Each row is a point on a tangle of strands that fork, close into loops and nearly touch. The rows are in no order.
In the rows, zero is written as 128.
Two points are linked if the straight distance between their rows is under 162. Some points are linked to none.
Dib: [173  78 164 168 155 101 140 125  84 133  93 125 172 118  89 158 164  89
 190  96 132 135 168 178  62 161 145  82 111  83 113 115  94 110 167 100
 149  84 134 148 126  61  56 144 124 142 123]
rud: [102 128 121 137  81 115 127 104 171 125 188 150 151 120 128 130 124 148
  71 149 142 139 107 133 116 102 120 173 159 174 125  92 145 127 133 157
 133 131 131  83 153 111 110 101 125 112 113]
popal: [150 154  81 140 142  67 126 124 145 134  59 100 153  91 184 173  66 140
 128 152 150 130 116 119 130 129 161 137 104 136 108 157 150  98  85 103
 114 109  88 134 103 123  96 136 111 115 215]
Gem: [119 160 123 165 159 110 109 147 110  99 112 102 104 124 104 110 144 173
  94 185 145 101 109  92 172 138 143 111 139 152 106 145 102 141 124 134
 159 120 115 120 135 147 203 132 146  71 137]
tada: [108 110 159 163 141 162 112 177 108 137 205 158  97 111  79 108 163 151
 121 152 126  92 126 118 133 171 131  96 179 155 135  97 116 132 152 124
  98 136 138 163 118 143 200 139 129 100 112]
luk: [227 131 164 102 100 140 112 140 108 133 115 129  75 135 112  92  96 124
 118 130 103 155 151 130 134 152 123 143 110 102 165 118 165 158 159 132
  44 145 129 147 151 129  97 182 105 105 129]
kezaf: [111 114  94 120  76 101 112 119 134 142 136  62 131 160 171  88 101  93
  69 140  96 117 112 109 157 101  74 136 130 120 149  97 100 141 110 160
 116 180 107  91 166 132 139  90  81 160  67]
supuv: [157  98 144 142 126 154  99 132  95 137 165 103 139 125  89 171 103 136
 143 127 109 157 159 119 113 149 100 121 101 117 139  80 101 144 122 123
 125 101 133 120 135 105  97 117 142 105  98]
maz: [106 175 158  63 104 140 124 135 111 101 145 177  56 191 125  73 150 157
  95  94 117 182  92  75 151 114 147 133  96 163 149 155 199 161 139 156
 103 163 146  72 150 161 157 163 128 102 141]
bim: [109 146 130 115 156 140 116 133 150 145  97 133 176 180 153  92 129  88
 116 124 122 117 114 118 178  85 167 117 141 157 119 134 129 109 132 110
 125 194 153 154 112 144 179  80  87 187 135]
kat: [122 110 130 127  99 164 159 158 135 136 176 161 106 130 127 149 134  99
 188  73 128 136 157 138  97 156  61 142 142  71 169 131 115 114 128 153
 137 108 115 130 125 130  82  96 180 162  89]
fen: [ 80 149 113  77  81 121 180 152 125 114 150 126  61 106 133 118  71 165
  80 113 151 140  82 109 147 133 128 180 120 116 151 211 163 157 111 198
 165 148  64 116 105 167 177 137 172  97 123]
maper: [164 121 159  75  67 156 110 145 117 133 189 192  62  96  87 120  86 161
 129 106 124 192 136  93 127 173 110 177  88 136 155 114 180 149 150 158
 116 131 120  92 129 139 114 145 163  84  93]
ked: [154 124 132 172 173 131  98 168 102 121 114  73 135 157 128 103 158 119
 119 162 112 101 123 131 147 102 122  89 140 129 128 124  70 146 104 131
 104 118 130 160 107 144 178 137  91 111 135]
Fer: [ 96 116  63 120 127 104 143  79 169 154  65  53 159 112 190 136 135  99
 119 132 105  83 138 141 138  65  63 145 122 100 121 128  55 130  95 107
 155 140 108 123 112 144 111 112  93 212 134]
Vok: [103 139  78 162 132  80 130  84 164 128  68  52 150 102 185 137 159 142
  89 176 131  75 116 137 143  66  82 135 153 124 109 140  41 118 122 116
 182 105 115 130 136 143 158 122  99 154 135]
lavab: [102 128 134 140  77 160 153 157 177 124 219 189  96 125 109 100 131 131
  91 114 157 143  93 129  95 135 131 156 183 156 146 132 153 120 166 195
 107 137 122 130 128 137 167 100 143  97 115]
zodul: [156 130 131  88 130 137  85 114  94 150 109 149 165 126  86 161  85 157
 173 135 127 147 161 111 140 162 175 132  78 147 123 102 181 104 128  61
 138 133 136 109 127 112  74 116 138 109 154]
gofu: [147 106 105 136 125 126  97 100 116 163  99  99 176  91  98 165  75 159
 128 168 130 132 144 132 108 142 153 123 104 147 126 102 148 124 138  91
 148 110 123 131 132 107  87 119 120 110 165]
Rufu: [107 127  92  99 122 144 142 102 126 150  82 134 119  88 112 156  74 149
 142 151 135  78 148 108 175 141 113 141 107  98 114 140 160 159 107  91
 177 138 106 135 105 178 143 126 176 155 147]
kesod: [164 119 160 128 130 126 108  97 103 133  94  94 108 158 120 115 159 111
 123 135  82 131 152 124 131  81  92 114  90 118 123  98 122 165 126 118
 112 115 160 124 135 128  86 177 116 145 148]
dom: [107  58  66  98 112 108 151  90 156 177 123  34 185  95 156 137  78  76
 138 111 109 120 177 153 115  96 103 138  95  88 138 104  73 127  93 101
 108 176  94 119 125 100  74 115  85 222 104]
zoge: [163 126 185 138  96 127 123 161  92 128 163 177  89 159  95 125 160 102
 164  80 121 187 142 131  94 134  83 138  96 103 151 108 128 125 145 150
 130  94 137  65 156  98  51 149 167 120  93]
pimis: [147 141 134  98 106 112 133 133 147 140 108 176 153 134 150 119  93 105
 151 119 127 126 146 131 127 138 154 156 119 112 128 151 193 116 120 102
 115 138 123 128 135 131  66 131 140 147 164]
Sota: [110  84  98 128 128 154 111 101 134 183 136  64 196 103 104 167  77 134
 115 159 134 103 142 136 135 130 110 116 130 127 120  95  88 134 133  95
 158 150 117 130 143 121 141  93 114 161  81]
peze: [170 134 137 145 138  88 124  87 113 113  69  98 150 135 144 144 155 122
 139 112 108 141 162 137 101  83 105 125  80 124 114 111 122 133 130 111
 140  87 147 127 114 101  48 163 116 145 200]
Bomad: [112 149 111 156 150 126 118  94 130 143 113 115 168 102  88 145  93 174
  71 190 169 111 108 120 157 139 169 117 151 186 104 101 141 118 169  93
 167 164 129 118 140 113 180  89 119 112 132]
tunu: [124 130 118 111  92 116 141 161 161 170 160 167 190 152 164 116  94  78
 150  95 144 139 132 155 116 144 157 150 152 114 150 152 171  73 130 124
 103 169 107 125 142 107  67  90 129 159 129]
Kugu: [ 77 128 120 102  62 146 171 158 154 125 188 162  76 113 121 101 104 146
  87 101 149 136  81 118 103 124 124 172 159 133 153 190 153 134 138 213
 134 136  90 133 106 162 178 110 171 102 126]
zes: [126 149 106  71 106 133 154 139 112 110 112 156  78 136 160 135  86 151
 139  89 147 136 143  82 161 131 105 167  61 100 164 173 188 153  65 135
 146 134  83 108 104 166 105 137 175 132 162]
gizi: [145 163 117 120 165 130 121 154 106  74  64 170 102 122 142 148  91 146
 162 111 140 119 118 102 142 156 180 130 102 131 109 178 167 114  85 102
 122  92 116 165  98 158 157 132 132  89 165]
Zug: [151 116 116 111  73  93 104  67 114 110 103  85  72 106 120  98 137 167
  60 187 100 110 111  88 140  97  66 139  96 144 124  82 138 187 142 135
 147 137 118  71 171 132 112 177 109 104 112]
luti: [105 133  56 175 148 139 155  96 146 131 122  68 122  38 135 214  95 148
 128 124 169 108 138 155  79 139  48 114 143 101 124 115  99 140 112 139
 118 106  68 153 112 102  98 133 153 144 143]
sor: [133  69 165 122 109 136 115 115 109 147 185  95 176 154  89 145 132 109
 138 128 101 163 160 147 111 120 118 112 121 128 127  71  94 134 142 123
 130 127 169 107 156  97  97 117 113 143  67]
buz: [163 145 183 136 122 103 155 164 120 119  61 186 111 205 158  89 173  78
 161  73 126 120 128 140 114 126 116 123 122  78 135 188 139 123 147 125
 121 113 130 137 146 144  77 155 120 163 157]
sigud: [117 141 149 129 145 152  92 128  94 124 133 139 103 150  85 124 137 158
 113 161 116 132 120  95 178 122 126 112 123 161 115 101 136 152 129 121
 134 139 144 104 137 144 170 129 142  97 116]
Kur: [152 134 134 106 119 120  88  91  98 123  89 102  97 144 110 115 140 153
 100 171  88 134 125  95 162 102 100 114  81 140 123  93 138 174 121 119
 136 131 147  88 146 148 117 162 123 114 137]
ranap: [138 122 165 140 171 142  98 162 106 141 112 128 139 166 111  81 183  99
 147 155 102  86 127 136 153  86 143  84 146 131 117 120 105 137 132 104
 109 141 173 163 106 162 174 159  93 143 147]
nel: [117 131 163 133 123 129 153 158 143 110 121 218  98 120 128 106 153 105
 159 105 133 107 120 132 100 156 168 132 157 120 117 182 171 119 152 145
 142 104 138 157 129 132 126 135 161 115 136]
gafa: [143 131 156 155 136 123 128 130 122  84 132 142  66 106 116 127 162 143
 119 134 106 136 131 117 101 102 101 132 130 135 124 130 120 165 126 156
 121  67 119 138 122 125 117 175 157  87 157]
zin: [129 144 200 123 135 142 105 156  78 149 165 212  70 161  56 122 184 115
 150 110  96 176 130 118 132 145 136 111 118 137 116 104 158 115 161 115
 113 112 162  92 159 121 126 183 156  94 101]
nised: [144 141 114 159 180 131 125 146  98  81  82 147  93 112 146 178 121 147
 171 101 135 119 136 101 118 147 131 125  94 122 108 160 119 109  72 126
 140  65 109 154  95 122 127 108 164  89 161]
Duzu: [ 96  54  69 104 118  86 153  77 171 157 148  49 233  97 148 130 121  97
 148 115 120 140 170 182  89  94 156 139 111 111 136 104  73  99 109  92
 130 132 117 122 140  76  67 112  84 189 120]
fevu: [104 156  81 113 111 115 163 159 137 127 112 120  94 129 187 154  75 147
 129 108 163 129 126 104 167 133  91 158 102 100 148 189 146 121  57 163
 146 127  61 102 113 159 132 101 183 129 148]
buv: [107 119 102 159 118 128 129 111 167 135 187  95 187 113 131 154 126 134
  87 158 145 128 108 170 105 129 138 144 179 153 135  91 101 113 129 141
 123 115 127 116 153 102 134  83 105 114  90]
Tuf: [134 132  79 146 157 103 144 125 186 139  90 100 194 104 239 157 144  87
 176 125 147 119 112 179  83 148 168 109 158 115 114 172  88  54  85 138
 113 115 141 160 104 105 121 114  96 139 130]
Tar: [ 84 152 157 108 127 124 154 119 159 110 134 214 131 141 138 110 145 128
 135 112 145 111 112 121 125 134 185 143 157 162 101 168 196 112 146 124
 155 138 164 130 125 134 133 121 152 140 166]
rori: [ 89  96 101 120 142 161 154 112 154 128 175 102 183 132 140 157 164 103
 216 106 130 124 146 183  86 159 115 128 148  93 139 118  74  83 105 132
 161 108 146 131 128 104  89  82 139 167  77]
Gud: [124 136 148 143 125 110 130 164 131 117 173 180 179 170 151 134 166  95
 182  79 159 159 127 153  94 152 156 133 134 131 129 146 126  68 117 144
 143  99 137  90 145  83  68  83 150 121 112]
gabo: [105 108 102 126 146 167 131 113 168 168 112 125 174 120 149 130 139 106
 162 139 123  75 126 158 129 126 136 119 170 115 113 136 107 111 126 118
 147 138 147 175 107 146 149  95 122 174 106]
sevak: [130 144 172  97 140 148 120 183  80  92 128 189  39 138  74  86 155 148
 150 106  99 136 119 109 142 149 158 117 121 125 138 152 160 150 136 119
  86 111 125 156 119 166 173 193 137  82 143]
seseg: [150 161 180  93 142 128  88 111  88 151 134 164  92 186  87 108 182 117
 128 134  89 181 127 119 151 107 147 102  91 157 122  96 186 135 153 112
  94 147 189  65 172 127 115 197 113 100 120]
rogu: [136 135 172 128 104 135 110 154 109 137 178 144 128 220 122  86 158  98
 104 104 103 185 119 120 145  97 126 107 123 157 145  99 150 114 140 167
  84 167 159  90 156 113 130 115 106 118  99]
bogil: [106 142  66 174 167 122 139 115 147 127  99  31 152 103 161 160 137 146
 127 166 153  90 115 151 136 125  91 112 156 100 122 143  30 111 108 142
 164 113 104 130 132 135 169  95 128 130  96]
Vog: [115  81  85 144 182 106 116 101 157 133 123  23 247 105 136 118 163 141
 109 134 152 142 114 168 108  93 198  83 142 143 126 122  28 117 128 130
 151 122 146 152 128  96 214 104  62 139  86]
fal: [161 156 133 102 143 129 122 136 115  99  44 132  90 160 140  97 129 117
 140 133 101 102 128 105 167 100 122 130 100 104 110 147 134 170 127  93
 107 122 143 157  90 198 156 178 108 148 196]
kanu: [155 149 159  48 115 147 126 131 103  93 113 170  39 125  92 101 126 160
 142 104 103 161 136 106 142 145 143 153  82 115 154 158 182 175 143 122
 103 123 128 122 120 160 116 193 148  92 138]
pinik: [141 153 111 148 162 104 141 119 138  89  53 108  90 119 164 136 141 136
 123 144 125  92 129 111 137  97  93 127 126 113  95 167 106 155 110 128
 142  99 115 170  81 168 157 162 126 131 206]
Gesib: [191 123 163 118  91 149 105 150 104 117 170 166  53 112  87 117 122 140
 143  99 116 195 146 108 101 144  80 159  86 124 157 107 141 151 143 168
 102  96 123  84 140 115  78 161 166  84 101]
puf: [106 157 149 101  92 141 128 133 137 124 160 186 116 194 140  89 132 129
  99  94 124 167 110  96 155 109 132 137 123 162 144 135 197 126 147 148
 112 178 152  92 147 138 131 102 134 139 142]
Susiz: [172 137 149 129 144 124 132 139 127 125  60 172 148 137 121 130 112  96
 178 121 123 105 139 144 119 146 169 121 119  95 101 149 167 112 142  78
 126 111 145 162 110 134  92 144 118 142 165]
gese: [152 117 127 151 156 175 115 149 105 137 121 143 102  77 104 165  78 137
 152 122 124 103 146 120 128 192 125 118 125  91 133 135 136 148 125  95
 114 102 101 195  99 148 154 141 154 118 127]
piz: [120 155 134 155 144 143 117 187 108  93 147 142  82 176 145 124 143 141
 126 111 128 138 113 101 143 122 120 129 137 142 138 157 115 122  91 182
 107  98 114 127 129 139 175  98 150  78 119]
kulo: [125 127 133 176 137 136 138 139 155 111 140 176 132  93 153 135 177 106
 167 119 138  96 121 157  73 174 166 109 177 117 123 148 116  92 141 157
 132  82 155 164 126 101 123 113 150 102 108]
bape: [152 130 163   5  88 152 106 127  93 119 168 178  16 103  68 111 122 174
 131 106 107 188 125  91 151 182 133 147  78 136 156 117 187 172 174 139
 105 147 140  96 134 163 143 178 152  84  87]
lim: [143 114  93 143  63  92 131  86 147 117 114  76  90  71 141 120  97 152
  46 183 120 105 117 119 125  96  57 156 127 123 125  96 120 173 137 139
 127 136  77  97 168 119 104 158 109 117 112]
zige: [112  90  91 144 122 117 157  74 151 102 158  50 170  94 143 167 151 120
 131 129 127 127 140 193  70  90  71 138 141  99 147  96  65 130 124 128
 129  94 124 138 145  90  68 117  97 166 109]
bevok: [111 129 105 102  75 125 123 121 141 147 116 112 112 139 148  79  91 116
  64 157 109  96 112 102 180 109  91 142 146 120 143 118 151 153 133 138
 115 188 110 121 153 167 165 111 101 152 110]
mekal: [131 154 120 145 137  95 132 135 121  78  83  91  75 113 133 100 140 162
  84 179 121  97 119  98 163 107  98 130 130 127 116 163 102 180 128 136
 145 118  89 142 114 167 174 186 125  96 178]
Rekog: [114 134 180 147 127 144 118 183  99 128 219 177  74 149  69  78 180 154
  95 147 127 139 120 115 138 136 126  96 162 180 145  90 148 128 160 148
  69 167 141 117 128 139 196 166 113  86 135]
pimi: [121 139  68 139 146  80 161 103 191 145  83  72 173  80 229 167 127  80
 158 105 136 119 138 170  92 111 105 130 150 103 110 153  90  80  97 127
  97 124 104 162  86 104  74 136  93 186 177]
dobam: [151 178 108 110 143  83 128 135 133  88  62 130 104 110 162 148  76 162
 124 145 143 149 117 104 138 137 161 160  99 138 116 178 164 127  88 121
 127 103  90 126 109 146 130 152 132  86 198]
tamir: [142 129 125 140 164 162 102 152  76 112  97 141  69  79  68 142 107 174
 145 146 117  97 133  90 163 187 143 108 108 105 120 136 120 166 127  85
 132 104 100 184  97 165 194 160 150  92 142]
Roru: [139  83 150 126 110  91 131 101 119 123 152  75 185 159 125 119 156  92
 132 107  97 166 161 164  99  86 123 122 107 115 133  97  91 129 124 129
 133 107 158  96 161  82  57 136 105 159 101]
boluk: [138 104 130 135 149  94  96  98 121 148  82  76 216 142 127 130 148 121
 128 142 108 139 132 142 125  68 180 105 105 153 103 111 100 113 126 108
 161 100 173 132 122 105 120 110  83 138 157]
sezo: [126 127  92 123 110  92 167 102 183 156  97 113 155 102 196 133 120  73
 141  99 122  93 158 163 107 101  94 157 135  91 125 136 124 105 113 110
 111 141 108 144 111 115  38 142 119 207 174]
lege: [110  99 141 157 108 166 103 139 117 133 213 145 101  94  73 180 124 152
 137 124 115 143 139 112 105 171  83 141 133 123 127  67  82 137 135 134
 135  80 139 125 135 123 124 104 173 111  74]
Kevud: [104 173 140   5 102 147 137 134  94  83 125 183  59 167 124  96 108 169
 129  61 127 184 110  88 157 144 167 153  69 134 165 184 218 163 129 127
 127 147 130  93 125 174 140 158 140  98 129]
fimi: [136  88 120 109 130 179 126 132 136 191 120 109 162 111 120 150  67 105
 148 137 118  92 161 139 145 144 106 118 134  84 133 118 127 146 126  93
 124 160 123 177 108 155 138 115 124 184  98]
fesem: [100  99  84 150 149 121 113  87 142 163 124  37 225 107 109 141 125 149
  86 167 159 107 112 160 128 101 156 102 145 147 116 103  56 112 139 105
 176 150 127 124 148  95 182  82  84 143  77]
Kuze: [146 128 150 150 156 155 121 125 135 144 175 143 191 144 112 143  89 118
  97 131 147 174 124 140 137 152 182 114 147 188 129  86 158 102 159 107
 105 178 139 131 130  74 139  82  94 128 109]
fuvod: [ 98 151 144 162 156 129 121 150 128 100 169 129 119 188 165 138 198 121
 140 103 129 147 107 133 120  99 112 127 147 147 133 140  79 106  86 183
 134  70 163  96 138 128 146  95 153  98 114]
Falor: [119 157 124 126 152 127 119 105 149 137 125 151 180 124 125 139  92 137
 105 155 151 134 116 125 154 129 193 130 146 191 110 111 183 102 135  88
 135 173 142 127 127 110 140  87 117 138 159]
Tumeg: [118 131 152 134  73 124 145 138 174 120 189 183 112 116 125 104 134 126
 114 117 140 151 114 138  85 111 121 174 157 144 135 130 156 132 148 175
 132 102 131 101 148 123  93 132 156 113 124]
budi: [153  96 144 160 122 142  88 121 123 166 160  69 168 107  86 127 108 141
  69 184 125 106 130 137 112 147 133 102 148 147 145  84 102 153 160  93
 103 132 123 159 147 116 156 150  83 105 107]
Roz: [149 120 136 155 130  70 134 110 135 116 112 121 191 124 170 147 167 102
 156 106 131 140 149 162  78 110 150 125 123 119 122 131 116  92 124 113
 154  76 141 125 125  80  30 136 121 143 175]
mezi: [ 91 142 165  96 118 143 131 185  79  99 188 172  39 150  72  64 170 170
 101 130 112 128 103  95 155 132 141 105 137 160 152 142 161 154 144 157
  91 171 122 120 113 172 210 183 131  88 147]
Bog: [142 142  98 156 111  86 129 109 146 113  70  70 107  89 146 116 103 145
  54 193 116 104 121 114 145  99  85 145 131 120 122 127 105 158 137 128
 129 129  83 132 138 139 137 163  99 119 159]
kive: [158 146 174 166 124 106 161 134 134  84 116 174  78 112 147 104 184 105
 139  90 139 146 136 141  67 104  86 142 138 104 127 159 122 151 153 166
 129  82 121 137 136 105  67 183 161 127 163]
bot: [105 143  47 165 153 121 160 112 142 129 103  24 137  84 160 196 106 135
 131 141 162 111 139 151 122 122  47 115 135  87 127 133  64 122  92 132
 145 121  71 121 123 116 106 103 136 154 113]
bemed: [162 124 167  67 136 151  85 101  95 157 109 121 154 155  84 102  94 121
 120 158 107 152 140 110 176 125 161 102 103 156 124  64 156 145 176  71
  97 211 176 123 141 132 140 136  79 162 108]
bafe: [124 117 191 127 140 150 115 156  94 160 140 172 124 181  87  88 183  94
 146 138 102 113 140 133 149 110 137  84 154 129 112 108 143 125 171 101
 111 156 179 147 138 144 150 162 118 153 119]
zazit: [183 153 171 140 124  88 169 154 129  86  59 198  91 135 161 106 142  91
 158  79 146 132 132 145  89 139 119 151 126  88 126 189 156 127 156 137
 114 104  96 148 126 121  59 174 134 138 180]
difos: [ 99 132 120 184 156 142 133 129 150 109 169 176 130  91 140 147 168 139
 133 125 165 105  95 137  89 188 188 121 176 162 111 126 119  85 129 165
 126  96 170 151 123  93 171  86 157  72 104]
rif: [113 150 145 134 161 128 132 130 155 126  95 178 172 167 175 111 174  92
 154 119 137 103 109 136 133 123 189 110 159 153  98 162 153  80 136 116
 141 142 181 154 111 130 151  95 108 152 149]
pude: [130 120 152 109 169 139  92 119 115 158 103 109 187 157  99  92 129 109
 108 148 113 127 117 118 172  66 177  93 120 162 110  87 116 137 152  83
 131 207 173 135 117 129 178 115  70 176 116]
dugo: [143 101 154 150 144 183 114 173 117 150 157 153 116 124 103 118 131 112
 151 129 117  91 143 130 125 178 129  97 168 101 140 130 114 134 150 117
  97 118 131 199 114 151 164 133 131 125 109]
ribi: [136 121 194 119 115 132 138 143 106 160  85 185 114 208 106  81 180  73
 161 107 103 102 140 137 144 119 124 106 132  83 119 145 144 137 169 106
 123 149 168 129 155 155 100 164 130 180 124]
padut: [118 120 117 140 119 138  95  96 115 157 148 124 161  83  74 181  80 186
 106 169 148 131 130 111 132 171 146 131 120 167 115  87 146 126 147 101
 161 121 119 105 144 109 130  99 150  87 123]
kepe: [163 161 133 108 125  95 166 148 146  85  79 170  84 100 177 124  96 123
 143  96 138 151 130 122 101 127 137 170 107 111 129 202 178 134 114 139
 102 104  93 159  97 137  93 179 137 117 202]
gavep: [149 126 185 123 150 124  96 136  83 141 144 125 156 202  96 107 161  95
 121 127  97 190 139 137 149  91 162  93 102 158 117  93 144 115 133 123
  99 148 171  93 151  91 123 142  97 113  99]
vuta: [ 90 155 133 100 100 141 166 117 137  92 185 170  72 142 105 105 103 179
  56 128 165 175  74  92 162 134 152 163 138 197 136 131 189 139 166 167
 142 203 110  84 119 130 183 112 138 109 134]
feto: [188 112 161 149 154 142 140 143  94 130  75 152 128 127 103 152 124  96
 193  93 123 112 175 144 107 162 115 104 102  71 116 130 129 120 144  87
 126 109 125 177 104 109  74 146 134 151 136]
Vudi: [127  91 107 108 100 121 149  78 151 151 106  84 147 129 160 127 121  84
 131 111  93  92 167 141 120  85  64 148 112  91 135 102 106 140 112 112
 131 153 131 131 126 121  57 129 110 217 128]
lal: [143 143 148 101 142 152  94 146  89 126 139 184 139 164 102 150  97 141
 167 101 132 162 145  99 159 153 159 132  85 151 129 119 180  94 100  98
 127 134 132  93 129 114 101  94 146 101 122]
vep: [111  55 104 113 122  80 155  78 149  99 159  37 211 124 133 131 160 104
 145  99 110 176 169 184  87  76 131 124 103 106 144 100  57 126 113 122
 136  96 146 108 155  79  76 113  84 177 107]
gibu: [137 111 159 164 152 104 116 138  99 122 134 150 177 141 118 159 183 105
 179  97 127 153 140 160  88 137 173  93 120 125 109 123 116  85 125 121
 155  67 159 114 137  73  80 114 138 109 114]
rig: [112 113  67 129 188 139 135 105 174 157  99  66 222 101 199 147 141 110
 195 122 152 113 108 180  84 149 190  99 147 118 111 157  56  70  89 137
 140 136 152 164 100 106 166  90  97 148  86]
Disu: [ 73 166 115 120 164 129 144 136 134 112 106 153 110 167 159 122 130 157
 119 120 159  96 102  91 180 125 148 143 142 149 108 188 140 114 103 144
 161 148 130 126 118 166 202  82 165 134 142]
nev: [130 126 148 138 116 132 131 158 135 140 194 164 189 170 131 128 115  93
 141  95 144 180 134 155 109 152 158 133 153 149 138 114 149  81 145 137
 112 153 128 107 141  79  92  74 116 125  92]
fis: [141 111 144  75  54 131 124 102 140 162 135 152 112 143 130  74  84 105
  93 133  98 119 131 109 149 127 117 156 136 124 147  97 192 143 158 127
  88 196 152 125 161 153 117 131 103 171 109]
Zev: [101 155  72 122 109  80 144 147 171 143 128  91 134 134 224 147  94 117
 116 121 144 138 122 109 146 107  87 165 130 120 151 165 115 104  56 153
 117 130  77  89 129 133  93  99 144 149 152]
Rudom: [156 120 131 188 150 132 121 137 118 103 132  90 118 109 125 133 154 129
 117 157 117 107 132 142 103 116 104 105 151 118 138 112  86 156 126 142
 107  80 123 170 119 124 131 148 121 102 147]
Pegu: [ 77 155  96 115 138 139 146 117 120 135 103 135 116 115 108 130  85 164
 107 160 166  83 118 102 203 149 135 138 139 118 101 160 152 141 131 109
 186 174 112 121 124 169 200 100 175 133 111]
zumel: [100 109  99 135 171 193 139 117 159 147 147 102 178 120 151 139 169 111
 196 124 131  95 116 179  88 169 143 100 180 111 132 133  65  89 113 139
 139 125 155 169 116 121 171  85 120 144  59]
sim: [118 138 188 148 104 132 125 168 106 144 182 202  72 182 104  95 203  99
 142  85 113 174 116 120 100 103 100 122 121 124 142 136 136 126 145 170
 120  95 152  71 167 128 113 170 163 100 105]
mebu: [107 132 140 160 141 154 117 194  98 104 193 174  55 113  89 118 141 165
 114 109 134 126 101  97 136 176 147 131 152 147 132 138 120 129 116 160
 107 111 107 158 112 137 209 115 164  67 111]
gef: [ 93 118 107 130 112 134 162  94 170 108 167 108 147 126 161 154 177 112
 166 107 127 116 139 172  85 101  63 152 150  97 149 116  87 119 113 141
 153  92 140 109 142 113  55 105 142 173 107]
Loba: [108 113  85 128  85 124 123 138 139 142 178  68 151 150 147 139  72 112
  97 140 132 148 119 127 136 133  74 148 130 120 154  96 104 134 101 160
 120 162  97  80 160 122 120  77 118 134  60]
Tupit: [ 91 151 131 143 180 125 118 141 124 110  94 130 105 148 137 108 179 150
 128 158 145  69 100  96 170 109 144 108 149 152  90 167  96 133 107 130
 166 124 153 139 110 177 219 123 144 122 154]
Raso: [169 124  86 146 162 103 122 145 129 143  84  99 195 114 168 177  75 103
 174 118 151 133 144 144 100 136 179 112  94 121 113 147 129  72  82  97
 115 112 101 157  95  94  79 113 103 118 179]
Fuf: [136 133 111  57 101 141 143 103 101 117  85 134  68 105 119 130  77 167
 129 126 120 123 147  92 186 150  94 148  72  90 146 133 182 193 109 112
 154 150 101 122 107 186 134 160 163 137 134]
sodo: [109 131  88 154 130 134 140 129 163 157 120 109 140  82 140 164  73 142
 106 159 154  93 113 138 132 155 134 133 164 123 119 151 138 131 112 131
 126 125  91 138 131 136 148 111 143 117 124]
Kada: [114 147 135 189 190 147 148 117 147 114 170 142 144 124 137 135 168 148
  86 144 186 111  87 144 131 156 191  96 184 204 118  97 114  82 146 149
 125 146 163 140 113  85 204  75 117 100 112]
Siz: [103 115 127 171 166 162 124 109 151 143 183 105 189 117 118 131 165 132
  97 156 157 101 104 165 111 144 165  87 190 172 127  91  88 103 155 124
 131 139 162 160 125  97 192  93  95 122  85]
Fup: [ 97 112 104 165 115 129 125 104 125 111 167 121  91  72  85 178 133 187
 124 139 134 118 123 113 111 139  95 157 127 138 117  98  92 146 116 147
 177  68 112 102 133 120 121 109 187  88 116]
gofo: [123 120  89 163 136 139 136  95 111 122 110 109  93  49  92 194 100 177
 134 133 141 111 153 111 103 147  79 131 114 113 120 111 121 154 123 129
 162  89  84 143 109 113 103 129 182 112 160]
Mifa: [152 118 167  74  88 157 103 114  96 151 168 144 104 162  98 101 106 136
 101 146 109 153 127  93 170 154 109 114 125 157 141  68 176 147 178 128
  85 206 162 111 153 146 147 133 102 140  89]
Komap: [178 137 117 129 156 125 116 134 138 139  38 112 155 132 137 118 102  93
 145 146 110  89 122 136 141 100 160 118 110 108  97 129 120 138 139  82
 116 126 148 176  85 163 146 147  80 158 187]
varu: [ 94 152 111 100  77  98 155 141 136  98 125 109  70 107 120  87  90 167
  49 168 138 123  96 100 164 130 116 169 137 132 131 177 149 167 134 169
 158 167  71 103 142 161 179 157 137  92 124]

A piece is two or more points that can be reached from each other along the links. Count, over all rows, the pieces, the separate loops (a circle has one, a figure eight two, a Y none), the forks (points with three links) and the tips (points with one).
pieces => 5
loops => 7
forks => 13
tips => 9

A fork is a point with three links, a tip a point with one. Leave the first point through the second and follow the links. Name the first fork or tip that comes.
difos; kulo => Loba
fis; Mifa => varu
puf; rogu => kanu
Gem; Tupit => Zev

Name the points in between on the shortest way along the links from the first point to the second, in order.
fimi; lege => gabo zumel rori gef zige vep Roru sor supuv
bape; tamir => kanu sevak mezi Rekog tada dugo gese
zes; peze => Fuf Rufu Pegu Disu Tupit Gem sigud Kur kesod
bot; zumel => bogil Vok Fer Vudi sezo pimi Tuf rig
rogu; fuvod => puf maz Kevud kanu sevak mezi Rekog tada mebu piz
